Each scene shows the same named points in several views. A view is turned or mirrored, shifted and resized as a whole, has a little noise and may leave points out.

Scene 1
View 1
k_316: [ -6  -4  -1 -15  -1  -5   1 -16  -8   3   3   4   9   8   1  -8  15 -10
   5   7  -2  -7  -8  -9  -5 -12  -9  10  -1 -12  -1 -19   7]
k_691: [  1  -2   2  -3   4   2  -4  -9 -11  -3   1  -2 -12   0  -1   0   0   4
   2  -1  10  -6  -1   0   6   3   5  11   0 -11   8   6   4]
k_812: [-10  -5   6   1   3  -6  -6  -2 -24  -9   4   4   2  -5   1   0   1  -8
   7   3  -4  -1  -9 -11  15  -9  -2  12   2  -7   8  -6   5]
k_435: [-13  -6   3   0  -8   0   0 -11  -2  -7  -1   5  16   6  -1 -16  10 -11
  10  12   6 -14  -7 -21  -2 -20 -13  11 -21  -7  -3 -20   1]
k_531: [  7   1  -1  -5   6   0   1 -12 -10   3   6  -3  -7  -1   4   1  -1   4
  -2   0  13  -1   1   1   5   7   6  15   4  -5   7   8   3]
k_475: [ -5  -4   5   5   0   4  -7  -5 -14 -10  -3   0 -10  -2  -2  -2  -4   3
   8   1  10 -10  -3  -3  10  -2   2  10 -12  -8  11   4   2]
k_518: [ -9  -4   4  12   8  -2  -5   2 -17 -10  11   4  -7 -14  -6  -6  -1   1
   4  -5   9   7  -8 -26  17   6   3  19   4  -1  -3  10   1]
k_11: [ 5  4  4  7  7  7  0 -3 -5 -1 11 -9 -3 -7  5  0 -7  5  2  1 19  2  2 -9
 16  9  6 17  0  2  6 14 -3]
k_757: [ -5  -2  -1  -1   3   0   4  -9  -1   1  12   2   5  -2  -1 -13  10  -3
   2   2  10   3  -7 -26   2   0  -4  18   1  -3  -9  -6   2]
k_909: [  7   3   2  -2   4  10   1 -10   1   2   5 -10  -5   2   4  -2  -1   6
   2   3  18  -6   3   0   6   6   4  13  -4  -6   7   8  -2]
k_806: [ -3   0   7   7  14   8  -6   4  -9  -5  11  -6 -17 -10  -4   0   1   7
   6  -6   9   5  -9 -14  20  12   7  12   9  -9   3  14   2]
k_225: [ 10   4   0 -12   6   5   2 -13  -3   7   6  -9  -5   5   6   3   2   5
   0   4  12  -3   3   8   3   6   4  12   4 -10   9   5   2]
k_818: [ -6  -2   6  -6   2   6  -5  -6  -7  -5   1  -5   2   5   1  -3   7  -4
  12   8   0 -12  -8  -4   6 -11  -4   5  -8 -15   8  -9   4]
k_482: [ -3   2   7   0  12   1  -5   1 -15  -3  15  -6  -4  -8   3   4   2  -1
   6   0   1   7  -9 -10  21   5   3  12  12  -6   6   5   2]
k_942: [ 11   6   3  -4   9  10   1  -7  -2   5   9 -14  -7   0   8   4  -4   8
   1   3  17  -2   5   5  12  10   7  13   3  -4  11  13  -2]
k_291: [  5   2   2 -23   4   4  -2 -15  -6   7   0  -8  -3  13   6   6  10  -2
   6   8  -2 -11  -3  17  -1  -5  -1   3   3 -20  14 -10   7]
k_146: [  7   2   0  -3   5   6   1 -11  -3   3   3  -6 -10   2   2   0  -2   8
   0   1  18  -5   4   3   4   8   5  14  -3  -6   8  11   1]
k_795: [ -3  -8  -5  -3   5  -7  -1 -14 -17   0   3  11 -15  -3  -6  -6   5   3
  -5  -8   9   2  -4 -13  -1   7   4  18   6  -8  -2   4  10]
k_577: [ -1  -1  -2 -13   6   2   2 -13   0   6   7  -2  -1   7  -2  -7  14  -2
   3   2   5  -3  -8 -10  -3  -1  -3  11   4 -14  -3  -9   6]
View 2
k_316: [-11  -2 -12  12   6  13  -4   9  16 -14 -24  -8  -5  -4  11 -23 -13   5
 -24   7  -1   3  16   5  -2  10  -1 -35  26  -3  -1   1   6]
k_475: [  2 -22   2  12   5   3   3   4  20   7  12 -15  -7   5  10 -21   7  23
 -21 -13 -18  -7  -6  -2  -9   7  -5 -18   8 -13   6   8   6]
k_225: [ -5  -9  -2   0   5   6   0   8  -1  -5  -2   1 -17  13  -3  -4   8   1
 -10  -8 -17 -16  -9  -2  15  24   3 -17  29  -8  -4   7   5]
k_812: [ -2 -13   4  12   4  -9  -6   7  25  -8  -1  -6  -9  -2   7 -20  14  16
 -28  14 -11   1  -7   2 -19  -1 -14 -26  10   4   2   4   6]
k_691: [ -2 -14   2   3  10   5  -5   1  12   4   9  -7 -11  11   8  -6  11  18
 -17 -12 -17 -14  -6  -5   2  15  -6 -18  22  -9  -3   8   3]
k_531: [  0 -20   0   0   9   3  -6   5   6  -5   7  -1 -14  12   0  -5  13   6
 -10  -9 -20 -11 -15   0  12  22  -1 -19  17  -1  -3   9   7]
k_146: [  5 -21   0  -2   7   8   0   7   3   3  10  -4 -14  14  -1  -7   8   8
  -5 -18 -24 -15 -14  -3  15  24   4 -14  17 -10   0  12   6]
k_577: [  1  -5 -10   1  11  13 -12  12  11  -7 -18  -3  -6  -1   3 -15  -8   3
  -8   2  -8  -6   7   2   8  14   2 -29  26  -2  -5  10   2]
k_482: [ 10 -12   9  -3   5 -13 -12  14  15  -4   1   4 -13   2  -6 -12  22   8
 -10  17 -18 -12 -21  -2  -6   6 -12 -17  13   6  -3  10   0]
k_518: [ 22 -29   6  -1  15  -9 -24  14  30  -2   9  -2  -5  -3   1 -20  17  14
  -3  11 -20   2 -21   4  -6   4 -14 -24  -8  13   2  15   6]
k_942: [  7 -17   5  -4   0  -1   4  11  -2   2  11   1 -19  14 -10  -7  16   4
  -2 -10 -26 -21 -24  -4  15  24   5  -8  19 -12   0  11   4]
k_795: [  3 -22  -4   1  26   7 -26   2  21  -7   3  -4  -3   8  10  -4   7  13
  -9  -7 -15   1  -5   3   9  18 -11 -32   9  13  -7  11   9]
k_757: [ 13 -17 -10   1   9   8 -14  18  19 -12 -15  -3  -5  -7  -2 -26  -8   0
  -3  10 -11   6  -2   8   6  14   0 -31   6   5   2  12   8]
k_818: [ -2  -3  -2  11  -2   5   4  11  17   4  -9 -11  -7  -3   7 -25  -1  15
 -22   3 -10  -8   5  -3 -12   1  -3 -21  23 -14   2   5  -1]
k_11: [ 17 -28   5  -2   1  -5  -2  14   9   0  14   0 -17   6 -10 -16  16   6
  -1  -3 -27 -10 -28   0   8  18   2 -11   3  -3   5  13   6]
k_909: [  7 -18  -1   1   2   6   3  11   4   4   7  -4 -14   9  -4 -15   5   7
  -4 -13 -22 -15 -14  -2  12  20   6 -12  16 -14   2  12   4]
k_806: [ 22 -18   9 -10  13  -9 -22  13  18   8  11   0  -9   4  -5  -8  21  16
   4   6 -24 -17 -24  -4   0   7 -12 -14   8   3  -3  19  -4]
k_291: [-21   7  -3   7  -1   9   8   3  -1  -2 -12  -5 -15  12   5  -5   3   8
 -27  -7  -8 -21   7  -6   2  14   1 -19  46 -17  -7   1  -2]
View 3
k_225: [ 17  -2 -18  12  -1   2   3  -4  10   1   4  20   4   1   2   3  -8  -7
  -6 -11  14  -2  -9 -11 -16  -1 -11   5   8  -4 -17  -1  -2]
k_11: [ -1  11 -12  17  14  15   6  12   5   6  19   1  -4 -11  -1  -7   9  -3
   3   3  -2  12  -3  -9 -12   5  -3  -2  -8   1  -1   8  -1]
k_757: [ 12 -20  -9  10  -1   3  -6  24  -3  -3 -21   2  11   3 -12 -13   9   3
  14  -3 -14  -1  -4 -24   4   0  -8   1  -1  -3   4   1   0]
k_316: [ 22 -27  -1  -3 -15  -3  -9  11   3  -6 -42  20  21  25   2   1   1   7
  12  -7  -2   1 -15 -23  -8 -10  -8  10  11 -15  -9   2  -6]
k_146: [ 14  11 -14  23  -2  14   0  -1   6   6  15  12  -2  -5   1   3   1  -6
  -5  -3  14   4  -7 -14 -14  -4  -6   2  -2  -7  -9  -2  -9]
k_577: [ 21 -25 -12   9 -11  -5  -2   8   0  -1 -21  13  13   6  -8  -4  -1   1
   7  -4   1  -7  -7 -19  -8  -5  -5   8  13  -9 -11  -1  -6]
k_942: [  6  12 -19  19   8   9   6   0  14   5  24  11  -7 -12   3   1  -4  -6
  -9  -2  12   7  -6  -4 -18   1  -3   0   0   0 -13   5  -4]
k_531: [ 11   7 -13  12   2  13   5   1   1   7  11  14   4   2  -1  -1   2  -7
   0  -8  10   1  -7 -11 -15   2 -13   5   2  -6  -9  -1  -1]
k_909: [ 14   7 -13  25  -2  10  -7   4  13   2   7  10  -7  -6   3   4  -1  -2
  -5  -1  10   9  -7 -17 -11  -9  -1  -2  -4  -8  -7   1 -12]
k_482: [ -7  -6  -7  -4  13   2  21  10  -4   7   8   5  13  -4  -2 -10  10   2
  12   3  -5   8  -5   0 -23  12  -3  10   7  -2 -12  13   7]
k_435: [ 17 -23  11   6 -17   5 -23  25   8  -7 -51   9  14  22   7   1  11  16
  20   7 -14  19 -13 -32  -1 -22   8   4  -6 -18   4   9 -15]
k_475: [  2  11   7  14  -6  21   2   6  -5  11   1   8   8   5   3   4  17   5
  13   8   5  19  -9 -14 -24 -11   7  10  -4 -20  -5   5 -14]
k_818: [  9 -15   5   3 -12  -1  -1   7   8   2 -24  14  12  10   9   6   5  11
  11   8   2  14 -13 -13 -22 -14  10  10   7 -18 -14  11 -13]
k_518: [ -9   0  -1   5  10  18  14  23 -22  11   7  -5  14  -4 -14 -18  28   1
  24   8 -15   9   0 -13 -11  11  -3   7  -6  -6   7   8   4]
k_812: [ -3  -6   9 -11   3  12  10  13  -8   7 -16  12  22  18   5  -3  17   8
  22   3  -7  18 -15  -9 -24   0  -3  13   2 -16  -7  14   1]
k_795: [ 14  -3  -8  13  -5  19   6   6 -25  10   1  11  19  11 -17  -9  17  -8
  15  -8   5  -8  -4 -22 -11   5 -18  10   6 -15  -1 -11  -2]
k_691: [ 11   5  -3  13  -7  14   6  -4  -3  10   5  15   8   4   1   4   7  -2
   3  -1  15   5 -10 -11 -25  -6  -3  10   7 -16 -13  -1 -10]
k_291: [ 23 -12 -10   2 -15  -7   1 -13  16   0 -15  29  11  14  11  14 -14   2
  -5  -8  22   2 -18  -6 -28 -12  -2  13  19 -14 -30   1 -11]
View 4
k_518: [-10  15 -11  27   5  11   4 -16  19  10  -9 -13   4   9   4  -2   4   3
   3  -3   2  11 -12 -13  10  -6   0   3  -5   7   0  -1  -5]
k_482: [-12  25  -4  16   8   4  -2  -8  18   6  -7 -11  -6   2   0   0   3   8
   8   0  -3  18  -2 -17   2  -7  -3  10   0   6  -5  10  -9]
k_225: [-10  19  11   1   3  -1   4  -2   3 -11   0   0 -11  -6 -10   6   7   9
   7   2  -6   9   7  -4  -2  -3   0   5  -3  -4   6  15  -4]
k_691: [-2 19 10  3  5  4  0 -4  3 -5 -7 -8  0  2 -5 -4  0  9  5  8 -4  9  2 -2
  5  0  1  9 -3 -2  8 10 -4]
k_818: [-10  10  18  -4  16   8  -3  -1   6   5 -11 -13  -3  -2   4   5  -1   9
  13   8   4   9   5   5   4  -3   4  12   6   8  -7   7  -3]
k_577: [-10   6  16   2  13   4   2 -10   5   4  -1  -7 -13  -6  -5  14   6   1
   6   1  10  10   8   1  -1  -6   3   0  -3   2   0  10  -2]
k_757: [-17   1   5  16  10   9   6 -14  12   8  -1  -6  -9  -3   0  14  10   0
   6  -6  11   6  -1   1   4  -7   2  -4  -2   5  -4   0  -1]
k_795: [ -1  12   3  16   6   3   4 -22   7   4  -1  -9   0   2  -7   1   6   0
   0   1   5   9   1  -5  12   0  -1  -3 -10  -6  14   3   0]
k_11: [-15  19  -6  18  -4   9   7   1  12  -9  -6  -1  -3   2  -2  -1   7  11
   6  -1 -12   6 -12  -8   0  -6   1   7  -3   5  -1   6  -6]
k_475: [ -4  15   7   6   5  12   1  -2   5  -2 -12 -12   8   6   3  -6  -2  11
   7   9  -5   5  -7   3  10   1   4  11   1   5   2   3  -3]
k_806: [ -5  24  -5  21   4  10   4  -6  13   4  -8 -12  -4   9  -4  -5   1   3
  -3   2  -5  14 -13 -18  -3 -10   1   7  -8   8  -1  10  -9]
k_942: [-10  24   2   7  -4   6   5   9   5 -17  -5   1  -8   0  -8  -2   5  12
   4   3 -17   7  -7  -9  -8  -8   3  12  -2   3   1  14  -7]
k_531: [-8 19  4  8  0  2  4 -5  6 -9 -3 -1 -5 -1 -8  0  6  9  6  2 -7  8  1 -5
  3 -2  0  6 -4 -4  8 10 -4]
k_435: [-19 -10  20   0  19  14   1  -7   6  11  -8 -13   1  -4  12  15   4   6
  18   3  15   1   3  21  13   0   7   4  10  10 -11  -8   4]
k_812: [-12  17   3   8  14   5  -6 -13  18  11 -11 -15   4   0   7   0   0  11
  15   4   5  15   4  -4  15   1  -3  12   6   4  -4   2  -4]
k_291: [ -6  19  25 -15  14  -3  -4   1  -1  -7  -4  -6 -13 -10  -8   6   0  11
  12  10  -1  14  19   2  -1  -1   1  12   3  -3   3  19  -4]
View 5
k_475: [ 9 -2  1 -2  3 -3  7  8  9  2 -7 -2  5  0  6  0  4 -2 -5  5 -2  5  7  5
  6  0 -3  2 -4 14  3  7 -3]
k_11: [ -3  -5   8  -3   6  -6   7  -5  -2   2 -13   1   5  -3   1   1  -2   4
   4   1   8  -1   1   7   8  -3   2   6   0  15   4   4  -1]
k_316: [ 12   6  -4   9   3 -10   9   6  10  -2  18  -4   1   9  -2   5   9  -5
  -4   0  -2   9   7   8  -9  -4   5  -2   1   8   3 -10  18]
k_435: [  8   4  -3   1   5  -2  16  16  18   5  15  -5   2  11  -3   2   7  -6
  -5   4   6  18  12  -2 -13  -5   6  -8  -9  14   2 -11  11]
k_818: [12 -1  1  2  6 -1  8  6 12 -1  9 -7  6  6  3  4  8 -5 -5  6  0  7 11 12
 -4 -6 -1  1 -1 12 -1  2  9]
k_812: [14  0  3  5  8 -5  1  8 12 -3 -2 -7  4 -1  8  3  4 -3  1 -1  3 15 -2 10
 -2  2 -8 -3 -1 11  3 -1 11]
k_806: [  4   0   5   1   4  -2   4  -5  -3  -5 -23  -6  -2  -1   1   4  -1   6
   2  -1   7   2   3  17   5  -1  -5   3   4   9  -2   7  -3]
k_577: [ 6  6 -3  7  1 -9 10 -1  1 -3  8 -2 -2  9 -4  5  6 -1 -2  0 -1  2  9 13
 -5 -5  6  2  5  6  0 -6 11]
k_146: [  1  -2   2  -1   1 -10  10  -4  -3   2  -4   3   5   0   1   2   2   1
  -3   4  -3  -9   6   8   9  -3   6   9   3  14   5   6   0]
k_531: [  3   0   2   3   2 -12   6  -4  -2  -1  -3   2   4  -2   2   2   2   1
  -1   1  -3  -5   1   9   7  -1   4   7   4  11   7   3   4]
k_757: [  3   6  -1   4   3  -7  12   2   4   1  -1  -1  -5   7  -5   1   2   1
   1  -3   7  10   4   5  -6  -1   6  -4  -1   9   3 -10   8]
k_482: [  7  -2   7   5   8  -4   1  -5   0  -6 -11  -8   3  -2   4   4   1   2
   6  -2   7   6  -2  17   2  -2  -6   2   4   9   1   3   8]
k_225: [  4  -1   3   4   3 -13   6  -6  -3  -2   6   2   6   1   2   4   5   0
  -1   2  -4  -9   4  12   6  -5   6   9   7  10   4   2   9]
k_518: [  5   3   3   2   5  -4   4   1   2  -2 -23  -5  -5  -2   2   0  -3   5
   5  -5  11  15  -3   8   1   4  -5  -4  -1  10   2  -3  -1]
k_691: [ 9  0  0  3  2 -9  6  2  3 -2 -2  0  4 -1  5  2  4 -2 -6  3 -7 -3  5 12
  7 -1 -1  6  3 10  3  7  1]
k_909: [-1 -3  4 -3  3 -7 11 -3  0  2 -1  1  6  1  0  2  2  1 -2  5  1 -7  8  8
  6 -6  7  8  1 14  3  5  0]

Which points are out of place in each view (at most two, in the order of its rows)? Write none if all are in place.
view 1 => k_691, k_225
view 2 => k_475
view 3 => k_909
view 4 => k_942
view 5 => k_757

Scene 2
View 1
k_494: [  3   5  -3   3  -7  -1   2   0   1 -11   1   5   0  -2 -13   0  -3   5
   4  16  -5  -8  -9  18  14  -2  -1   3  -3  -3   0  -7   3]
k_572: [ -1   7  -7   8   2  -5   3   0   7 -12   4  -2  -3   0 -11  -7  -2   2
   7  17  -5  -6  -6  10   9  -5  -5  -2  -2   1  -1 -10  -1]
k_824: [  1  10   0   8  -2   3   7   5  13 -13  11   0  -2  -3 -16 -10  -6   1
  10  13   4  -3 -10  14  12   0  -4   0 -10   1  -2 -11  -2]
k_520: [  1   6  -5   4  -3  -2   5  -1   6 -12   6   5   3  -2 -13  -2  -6   2
   6  16  -6  -6 -10  18   9   0  -4   0  -5  -1   0 -11   0]
k_543: [ 11   7  -9  -6   0   6   4  -6  -5   0   8  -4   0   8  -4   4  -3   8
   6   0  -7  -7 -10   8  -3  15   0   5  -3   4  -9  -5   4]
k_218: [  5   2 -12  -4 -12 -20  -4 -15 -11  -4   1  14  13  -3 -14  15  -1  17
   0   9 -25 -10 -13  13   2   8   7   2  14  -5   6  -7   8]
k_628: [ -1   9  -7  10   2  -8   5  -2  10 -12   6  -2  -1   0 -13  -8  -2   4
   9  15  -5  -3  -7   8   6  -2  -6  -4  -1   1   1 -12  -3]
k_963: [  4  10 -11  -1  -2  -9  -5  -6  -3  -4   2  -2  -4   2  -8   1   3  12
   3   7 -14  -9  -5   0   2   2   5  -1  10   0  -2  -5   5]
k_49: [  5  14 -16   2   8 -13   1  -9   3  -2  10 -12  -4  10  -6  -5   3  14
   9  -2 -13  -2  -4 -10 -12  11  -1  -6   9   7  -3 -10   0]
k_999: [  0   7  -7   6   4   5   3   2   9 -10   3  -1  -4  -2  -5  -6  -5  -3
   3  20  -3  -8  -7  17  12  -9  -3  -1  -7   0  -4  -8   2]
k_369: [  9  11  -8  -7  -3  -2   0  -7  -2   0  12   1   5   2 -10   4  -3  11
   5  -2  -9  -6 -11   6  -4  14   9   2   2   3  -4  -7   7]
k_878: [  5   9 -13  -2  -1 -13  -4 -10  -1  -1   9   7   9  -2 -10   5  -2  10
   2   5 -18  -7 -10   7  -3   8   9  -2   8   1   1  -8   8]
k_633: [  3   3  -8   4   7  10   9  -1   5  -9   6   0   1   2  -1  -3  -8  -6
   5  19  -1  -5 -11  24   6   0 -11   1 -15   4  -8 -11  -1]
k_121: [ 10  13  -8  -4  -1  -1   2  -5   1  -1  14  -8  -2   7 -10  -1   1  13
  10  -7  -5  -4  -8  -4  -7  17   5   2   3   6  -7  -7   3]
k_206: [  4  15  -5   2   0  -5   2  -3  10  -5  18  -2   3  -1 -15  -6  -3   8
  10   1  -3  -2  -9   2  -2  11   6  -3   0   3  -2  -9   3]
k_881: [  2   5 -12   4  -1 -13  -1  -7  -3  -8  -2   1  -1   3  -8   2   1  11
   4  15 -16  -8  -6   7   4   0  -4  -2   7  -1   1  -8   0]
k_331: [  4  12  -9   2  11   5   2   0   8  -4   8 -11  -8   6  -1  -8  -2   1
   7   8  -1  -5  -5   2  -1   1  -2  -2  -3   6  -9  -8   1]
k_958: [  8   6 -13  -6   7   8   0  -6  -3   1   4  -3  -1   4   4   5  -3   2
   0  10 -11  -8 -10  14  -2   5   1   2  -4   4 -10  -5   7]
View 2
k_824: [  2   1   2  19 -11   8   7 -12   3  -8   0  -2 -13  -6  -4 -11  -3   8
  -5  -2  -3   0   4   3   5   4   9   4   2  12   0  -5  -5]
k_963: [ -3   7   9   8  -4   5  11  -3   1   4  -1  -5  -3   2  -1  11  -7   3
   3  -1  -8   1  -3  15   2  12 -11   0  -2 -15   9  -5   5]
k_49: [ -2   6  11   8  -8  -8   9   2  -6   1  -8 -15  -5  11  -4   7   2  -4
  -1  -4  -6   0   6  14  -2  19  -7  -5  -9 -26   3   1  -8]
k_999: [ -2   5  -1  11  -2   4   9 -10   4  -1   0  -2  -9  -5  -8  -4  -4   7
  -3  -5  -3  -5  -1   6   5   7   4   8   3  17   2   0   5]
k_520: [-1  6  1 10 -5  6  4 -9  2 -7  3 -4 -8 -1 -4 -4 -6 13 -3 -4 -8  6  1  4
  1  1  5  6  4  8  8 -6  3]
k_628: [ 0  7  6 15 -7  2  4 -9  4 -3  1 -5 -9  5 -5 -7  1  6 -3 -7 -9  3  4  8
  4 12  5  2  1  3  6 -2 -3]
k_206: [  2   4   8  15 -11   1  11  -5   1  -3  -6  -3 -11  -2   1   1  -5   8
  -5   1  -7   2   4  10   1   7   1   1  -5 -12   3  -9  -5]
k_218: [ -3  13   9   0  -1   5   3  -1   0  -2   6  -4   0   5   4  17 -15  20
   1  -2 -18  21  -6  12  -4  -1 -12   4   3 -22  24 -13  16]
k_543: [ -2  -1   2   1  -9   2   9   0 -11  -9  -8 -15  -3  -5  -5  13  -9   2
   0   1   2   0   0   2  -5  -1  -6   3  -3 -13   2  -4  -1]
k_572: [ -1   6   4  14  -4   5   6 -10   5  -1   2  -4  -8   2  -5  -5  -1   6
  -2  -6  -7   0   2   9   5  10   2   3   3   7   6  -2   1]
k_881: [ -4   9   7   6  -1   5   4  -6   1   2   4  -7  -2   8  -3   6  -4   6
   3  -7 -10   7  -2  11   1  12  -7   2   3  -6  14  -1   5]
k_958: [ -8   3  -1  -4  -1  -3  11   0  -8  -3  -8 -11  -4  -5  -7  14  -9   4
  -5  -1   1  -4  -5   4  -4   1  -5   8  -2  -2   2   2   9]
k_633: [ -3   2  -6   3  -4   1   4  -8  -4 -10  -2 -10  -7  -4 -10  -4  -3   6
  -6  -6   1  -2   0  -3   0  -1   9   9   4  18   1   4   3]
View 3
k_633: [ -3  -3  -5  -4  10  -9   6 -20   0   0   5   1  10   0 -16  -3   5  -6
   5   2  -3   3   0   9  -7  -5  -3   4   5  -5  -6  11  15]
k_49: [  0   0  -3 -17 -19   3   3   8  15  10  13  -3   4   1   2   6  18  -1
  -7  10 -15   3   3  -3  -9   5   6 -10   2 -19  -5   2  -5]
k_206: [  2   4   0 -17  -7   8   5  -4  11  -2   5   3   3  -2  -3   0  12   8
   0  11 -15   3   2   2  -3   3  -8   1  -5 -15   0   7   1]
k_878: [  0   8   0 -14  -7   5   2  -6  22  -2  10   4  -4  -1   3  -3  12   2
  -1   5 -19  -9   5  -1 -15  -3   3  -3   2  -4   8   5  -3]
k_543: [ -4   2  -1 -10  -6  -4   6   0  14  10   1   1   3   1   1  -6  13  -4
   7  -2 -15   1  -3   1  -6   3  -2   3   2  -5  -5   0   9]
k_572: [  8   2  -5  -5   2   2   0 -14  -1  -3  10  -1   7   0 -10   2   7   2
  -6   9  -4   2  -2   0  -9 -10  -2  -4   1 -11   4  11   7]
k_958: [ -7   0  -2  -6   2  -8   1  -7  14   4   4   1   4   1   1   1   9 -11
   6   1 -12  -7  -1   1  -5  -1   3   2   8   1  -4   2   8]
k_494: [  7   8  -3  -3   5   2   1 -16   3  -5   4   3   2   1  -8  -7   6   3
   0   2  -8  -1  -4   0 -11 -13  -6   1   0  -2  10  10  11]
k_369: [ -3   6   2 -13  -7   5   4  -1  19   2   2   4  -1   0   4  -6  12   2
   6   2 -20  -3   1   0  -7   2  -4   2  -1  -6   2   1   3]
k_881: [  7   5  -4  -6  -6   0   0  -8   8   2  13   0   0   1  -4  -4  12  -1
  -8   3 -11  -3   0  -3 -17 -11   6  -9   6  -6   9   8   3]
k_218: [  4  17   0  -9  -9   5   2 -12  29  -4  14   7 -13   0   3 -17  13   5
  -3  -1 -26 -14   5  -3 -30 -12   6  -8   7   7  22   7  -4]
k_121: [  0   2   0 -16 -14   4   4   8  15   9   2   0   2   0   5  -2  15   3
   2   4 -18   4  -2  -2  -3   7  -5   0  -3 -13  -3  -1   3]
k_628: [  9   2  -5  -9  -1   3   3 -13  -1  -3  12  -1   7   0 -12   1   9   4
  -8  11  -6   4   2   2 -11  -8  -2  -5  -1 -15   3  12   5]
k_331: [ -1  -4  -3  -8  -2  -1   0  -3   3   4   6  -2  12   1  -3  11   9  -6
  -1   9  -4   4  -2  -1   2   1  -1   0   2 -14  -8   4   6]
k_963: [  4   7  -2  -7  -9   4  -3  -1  13   2   8   0   0   0   5   2  12  -1
  -5   5 -14  -4  -2  -7 -11  -7   3  -7   3  -6   8   2   0]
k_999: [  3   0  -4  -2  10  -2   0 -19  -2  -5   7   1   9   0 -10   4   4  -3
  -2   8  -1   0  -2   1  -4 -10  -3   2   3  -7   2  11  10]
View 4
k_520: [-10  -1  -9  11   0   0  -6  -4   7  -9   4 -20  -7   6  -6   4   8   2
   2  -5  -1  -3  -2  11  -3   0   4   8  -8  10   0  -2 -13]
k_494: [-10   3 -11   9  -2   4  -4  -9   9  -5   5 -18  -1   5  -4   5  10  -1
   0  -1  -3  -3  -4  12   2  -4   3   8  -6   9  -2  -2 -11]
k_218: [  4   3  -3   5   7   7   0  -5  20 -14  14 -24  -1  -6  -5   9  21 -32
  -3 -11   2   2   0  16  23  -5   8 -10   7  10   7 -11 -17]
k_572: [-10   0  -6   7  -3   4  -9   2   3  -8  -3 -12  -3   5  -6   7  11   6
   0  -3   1   0  -3   9  -4   0   0  12  -7   7   8   1 -11]
k_543: [  4   6  -2   2   9   4   0   2  14  -1  -7  -6   2  10  -1  13  -1 -10
  -2  -5  11   3   2  -1  -2  -1  13 -11  -3  12  -9  -1 -14]
k_958: [ -6   2  -3   4   3   5  -3   5  17   5   1  -4   0   0   0  15   1  -5
   2  -4  13   0  -6   3  -5  -1   6 -13  -4   3 -11  -5 -18]
k_121: [ 11   6   2   1  13   7  -4   8  12  -2 -12  -3   2  18   1  12   4  -9
  -1  -2  13  10  11  -3   3  -2  11 -10  -1  16   5   2  -7]
k_369: [  6   5  -3   5  11   4  -4   4  17  -2   0 -12  -1  12   1   8   4 -14
   2  -4   9   8   9   3   7  -4  11 -14  -2  13   0  -3 -12]
k_331: [ -6   3   0   3   2   6 -10  11   6   2 -12   2   1   9   0  13   3   9
   1   0  12   5   0   0 -11   1   2  -1  -9   4   3   3 -10]
k_628: [ -8  -2  -4   8   0   3 -10   4   1 -12  -5 -14  -7   6  -6   6  13   5
   0  -4   3   0   0   8  -5   2   0  11  -7   8  12   2  -9]
k_963: [  1   6   0   1   2  12  -7   3  14  -4  -2  -6   4   3   1  11  16 -12
  -4  -3   8   6   0   8   8  -2   2  -2   2   6  11  -1  -9]
k_824: [-10  -1 -11  13   1  -1  -9  -2   3  -5  -3 -17  -8  15  -5   2   4  14
   5   0  -2  -1   3   6  -9  -1   2  13 -14  12   2   2  -7]
k_878: [  2   1   0   6   9   6  -7   7  17  -8   6 -14  -4   1  -1  10  14 -18
   2  -6   9   7   7   9  11  -2   6 -12   2   8  10  -6 -14]
k_633: [-15  -3  -9  10  -1  -3  -4   0   6  -3  -1 -13  -7   3  -9  10  -2  11
   4  -5   4  -8  -9   5 -17   2   5   3 -13   5 -13   0 -19]

Which points are out of place in each view (at most two, in the order of its rows)? Write none if all are in place.
view 1 => none
view 2 => k_206
view 3 => k_218
view 4 => none
